A landscape with many peaks, sampled at points; each row gives a point and its height.
A climber steps from a point to the highest of its 4 nearest points, and stops where none of them is higher. Distance is the straight distance between rows; heights are no part of it.
z845 (h 601): [ 14,  10,  -9,   4,  -1,  12, -21, -11,   5]
z958 (h 293): [  8,  -7,  17,  -2,   4, -24,  28,  -8,   5]
z975 (h 433): [-16,  -6, -12,  -9,  12, -26,  10,   2,  -2]
z848 (h 406): [-18, -25,  25,   3,  -6,  35, -10,  12, -11]
z47 (h 555): [-11,  -2,   6,  -1, -27,  25,  -3,   9, -18]
z73 (h 351): [ -8, -17,  23,   7,  -4,  35, -19,  -1,  -3]
z102 (h 417): [ 12,  -5,   2,   5,  16, -20,   7,   0,  13]
z600 (h 368): [ -2,   4,  -3,  -9,  28, -15,  22,  -7,   2]
z850 (h 150): [ -6,  12,  -7, -12,  36,  -7,  14, -10,   3]
z586 (h 515): [ 13,   1,  -4,   9,   9,  -7, -13,   4,  13]
z525 (h 427): [  0,   1, -14,  12, -12,   1, -16,   7,  -1]
z913 (h 295): [ 14,  -6,  14,   4,  -8, -21,  11,   3,  10]
z395 (h 444): [ 11,  -1,   7,   2,  27, -15,   7,  -4,  15]
z279 (h 586): [  1,   8, -15,  -7,   5,  -1,  -9,  -7,   2]
z496 (h 551): [  4,   6, -13,   4,  -5,  11, -19,  -2,   1]
z780 (h 356): [ -6,  -6,   9,  -4,  12, -29,  23,  -1,   5]
z5 (h 252): [ 12,  -1,  21,  -2,   0, -17,  20,  -4,  12]
z219 (h 215): [ 16,  12,  16,  -9,   0, -13,  39, -10,   3]
z196 (h 629): [ -8,   9, -14, -15,  11, -10,   0, -11,  -1]
z236 (h 565): [-13,  -6,  18,   1, -26,  30,  -7,   5, -12]
z573 (h 501): [ -3,   1, -16,  -3,  -8,  -9,  -8,   2,  -3]
z220 (h 585): [-12,  -7, -14,  -5,  -5, -28,   6,  10,  -7]
z315 (h 639): [  3,   5,  -5,  -7,  28, -13,  11,  -7,  10]
z702 (h 249): [ 18,   5,  19,  -1,   7, -12,  32,  -9,   9]
z367 (h 339): [ -1,  16, -14, -18,  13,  -3,   2, -14,  -2]
z917 (h 488): [-10,  -6,   5,  -5, -26,  19,  -7,   1, -18]
z911 (h 497): [16,  3,  1,  7, 27, -4, -6,  0, 14]
z337 (h 344): [  5,  -8,   1,  16,  -1, -15,  -7,  11,  10]
z835 (h 315): [ 5,  7, -1, -5, 40, -5, 16, -8,  8]
z831 (h 514): [  0,  -3,   3,  -2, -14,  21, -13, -10,  -7]
z547 (h 492): [  2,   9, -13, -10,  18,  -6,   3,  -7,   5]
z340 (h 193): [ -3, -10, -14,  11, -15,  -4,  -7,  12,  -5]
z918 (h 98): [ -6,  10,  -1,  18, -25,  27, -17,  23,  -9]
z628 (h 7): [  1,   8, -10,  29, -15,  17, -19,  23,   0]
z532 (h 592): [ -8,  -1,  -3, -13, -12,  11,  -9, -12,  -7]
z417 (h 390): [15,  3,  5,  2, 34, -6, 12, -4, 16]
z820 (h 641): [-15,  -3,   5,  -1, -29,  23,  -2,  16, -18]
z212 (h 697): [ -3,   3,  -4, -15,  -3,   3, -11, -19,  -2]
z273 (h 477): [-10,   4, -17, -13,   4, -13,  -2,   1,  -8]
z282 (h 448): [ -3,   3,  -4,  10, -22,  24, -12,   1, -10]
z448 (h 548): [ 11,   7,  -9,   2,  15,  -3, -13,  -5,  10]
z719 (h 418): [ -3, -16,   9,  -9, -10,  21, -14, -12,  -8]
z225 (h 230): [ 16,  11,  16,  -3,  -6, -21,  36,  -7,   5]
z972 (h 248): [  1,   5, -10,  18, -18,  21, -20,   9,  -3]
z80 (h 436): [  3,   7,   4,   7, -16,  29, -22,  -6,  -4]
z774 (h 503): [-16, -15,  18,  -1, -20,  26,  -5,   8, -18]
z246 (h 255): [-12,   4, -14, -19,  20, -24,  13,  -4,   0]
z356 (h 421): [ 11,  13, -12,  15,  -5,  20, -30,  -2,   5]
z653 (h 403): [ -8,  -1, -16,   4, -11, -12,  -3,  10,  -7]
z104 (h 614): [-15,  -3,  28,   3, -31,  29,  -4,  21, -12]
z930 (h 412): [ -4, -11,   8,  -4,   2, -29,  12,   2,   9]
z732 (h 172): [ 24,  -2,  14,  -4,  29,   2,  35, -12,  11]
z348 (h 482): [ -5,  -8,  -6,   3,   4, -23,   7,   5,   6]
z797 (h 267): [-16,  -6, -15,  -6, -23,  -2,  -3,   8, -18]
z706 (h 367): [  5,  -5, -10,  18,   0,  -6, -17,   8,   8]

Write out the way that a climber takes from each point below.
z780 -> z348 > z220
z525 -> z496 > z845
z719 -> z532 > z212
z848 -> z104 > z820

Call two points neighbours if one is among the 4 nearest of the other. Go from one point of each pair to the other, from neighbour to neighbour, staying as high as possible. Name the lowest point that can't be avoided.
z845 / z220 -> z273
z820 / z196 -> z917
z315 / z196 -> z547
z845 / z196 -> z279

Where does a climber stop that starts at each point below?
z337 -> z196
z732 -> z315
z911 -> z196
z225 -> z220
z706 -> z196
z831 -> z212
z702 -> z220
z219 -> z220
